Each scene shows the same named points in several views. A view is turned or mirrored, and shifted as a whole, has a little noise and may leave points out.
In the rows, 128 means zero.

Scene 1
View 1
Z_760: 103	147	103	118	128	121	135	139
Z_520: 106	146	96	109	118	121	162	132
Z_829: 126	115	124	116	88	117	110	180
Z_315: 117	131	114	129	115	142	147	128
Z_775: 82	146	82	100	75	98	187	196
Z_975: 106	139	109	119	111	123	137	154
Z_432: 98	150	108	134	122	141	159	126
Z_124: 102	144	136	167	134	167	126	132
Z_170: 123	136	97	97	119	113	146	126
Z_64: 97	154	89	101	127	97	135	149
Z_142: 104	137	107	129	103	137	167	141
Z_356: 97	141	121	138	123	131	115	159
Z_173: 98	135	115	133	94	123	123	191
Z_209: 88	141	128	150	102	133	120	191
Z_135: 112	127	107	120	90	138	183	139
Z_525: 119	125	91	86	86	101	157	161
Z_692: 76	145	105	133	77	123	176	201
Z_704: 124	127	108	111	110	124	139	139
Z_810: 107	139	104	106	116	101	111	172
Z_759: 109	130	108	127	96	140	173	143
Z_547: 107	132	101	117	94	126	168	156
View 2
Z_829: 93	139	106	102	131	93	62	98
Z_759: 107	129	137	85	136	83	133	123
Z_704: 96	123	145	95	147	105	96	120
Z_315: 116	120	146	104	148	108	120	120
Z_209: 122	131	88	130	114	89	97	119
Z_356: 115	120	119	128	131	109	94	123
Z_135: 102	128	144	76	138	78	131	124
Z_692: 98	129	98	94	96	47	120	140
Z_547: 78	119	144	82	133	82	98	130
Z_124: 156	126	125	133	151	127	130	109
Z_64: 84	108	145	120	126	103	84	153
Z_170: 82	112	164	94	148	111	91	133
Z_520: 110	113	151	113	137	105	125	146
Z_142: 111	123	139	96	135	89	129	131
Z_775: 64	117	121	84	95	40	105	160
Z_173: 106	132	98	114	116	84	88	121
Z_525: 62	121	141	71	128	72	85	132
Z_432: 118	116	147	110	138	104	133	140
View 3
Z_124: 75	155	110	141	115	111	117	156
Z_173: 110	80	136	142	93	140	119	155
Z_759: 122	127	141	108	96	137	143	142
Z_525: 124	85	179	111	122	184	120	146
Z_775: 166	78	172	101	92	166	137	165
Z_64: 119	107	153	131	133	168	101	194
Z_760: 103	123	146	130	132	155	108	174
Z_975: 106	110	145	130	118	152	115	160
Z_356: 94	113	127	146	115	138	109	168
Z_315: 93	141	145	121	129	147	117	151
Z_810: 104	77	142	149	118	159	101	176
Z_547: 116	100	168	111	124	173	122	152
Z_135: 114	130	164	96	111	155	137	134
Z_692: 151	90	146	112	76	138	147	158
Z_829: 88	71	145	148	107	157	111	140
Z_520: 114	129	160	109	133	167	115	168
Z_170: 101	121	166	118	145	176	104	164
Z_209: 109	94	120	149	89	124	121	162
View 4
Z_142: 115	93	136	135	154	133	135	156
Z_170: 128	57	135	171	144	114	120	156
Z_760: 108	78	123	158	151	103	125	147
Z_315: 116	93	139	134	157	135	134	157
Z_173: 101	122	86	161	162	124	106	162
Z_692: 101	131	86	139	150	154	150	170
Z_520: 118	74	132	154	145	120	140	154
Z_547: 128	79	113	170	142	142	126	168
Z_704: 123	76	127	165	154	121	108	157
Z_356: 99	101	111	154	164	97	104	145
Z_975: 112	93	117	154	154	115	117	157
Z_525: 135	76	105	185	138	151	130	176
Z_432: 106	84	143	133	152	114	138	149
Z_64: 109	70	102	176	145	98	138	152
Z_810: 109	89	84	181	152	101	107	158
Z_124: 94	112	152	114	178	93	94	132
Z_775: 112	103	76	167	134	164	172	181

Which points are out of place in each view (at most two, in the order of its rows)? Write - if all are in place.
view 1 -> Z_547
view 2 -> Z_520
view 3 -> Z_759
view 4 -> Z_315

Scene 2
View 1
Z_54: 111	105	78	135	133	112	138	96
Z_110: 113	161	79	127	126	112	137	123
Z_859: 111	149	115	121	130	110	121	141
Z_395: 115	108	63	160	126	61	120	194
Z_342: 106	98	121	124	141	105	122	125
Z_785: 96	101	149	91	163	100	127	129
Z_958: 100	123	74	102	159	105	158	89
Z_623: 112	135	107	135	127	90	117	171
Z_518: 108	133	88	125	143	85	130	156
Z_317: 106	118	73	126	139	105	144	104
Z_376: 110	139	70	128	132	104	140	121
Z_519: 105	76	73	133	158	70	138	147
View 2
Z_376: 123	149	148	131	122	139	109	83
Z_342: 121	114	103	104	130	152	102	95
Z_395: 122	147	90	142	57	95	96	88
Z_110: 129	151	148	129	109	137	107	88
Z_519: 160	119	91	100	84	105	56	66
Z_785: 139	90	109	72	122	164	104	116
Z_317: 135	139	146	120	135	145	93	70
Z_958: 150	135	169	104	141	153	90	72
Z_623: 111	135	105	125	85	132	123	110
Z_518: 127	138	127	121	91	134	112	100
Z_54: 126	139	131	121	148	142	92	64
View 3
Z_519: 134	95	135	136	81	97	126	181
Z_54: 144	119	119	110	113	84	140	127
Z_395: 96	124	141	101	94	89	130	223
Z_623: 104	155	132	116	131	95	109	190
Z_317: 141	100	115	128	92	83	136	124
Z_342: 151	136	134	136	131	109	111	154
Z_518: 102	140	122	123	116	90	111	173
Z_110: 104	136	107	115	110	76	123	147
Z_785: 150	134	131	171	142	118	86	149
Z_859: 116	163	121	124	147	91	108	151
View 4
Z_54: 125	127	119	107	136	74	173	139
Z_317: 114	121	121	110	130	71	163	150
Z_785: 147	58	142	155	97	87	162	139
Z_110: 110	120	126	105	130	87	148	178
Z_519: 92	87	155	116	163	95	180	141
Z_859: 149	88	138	118	113	111	150	206
Z_958: 93	121	119	119	115	60	152	136
Z_518: 118	96	140	114	136	101	153	184
Z_623: 141	88	148	114	139	117	161	196
Z_376: 118	130	123	101	131	85	151	172

Which points are out of place in each view (at most two, in the order of its rows)? Write - if all are in place.
view 1 -> Z_110
view 2 -> Z_519
view 3 -> Z_317
view 4 -> Z_859
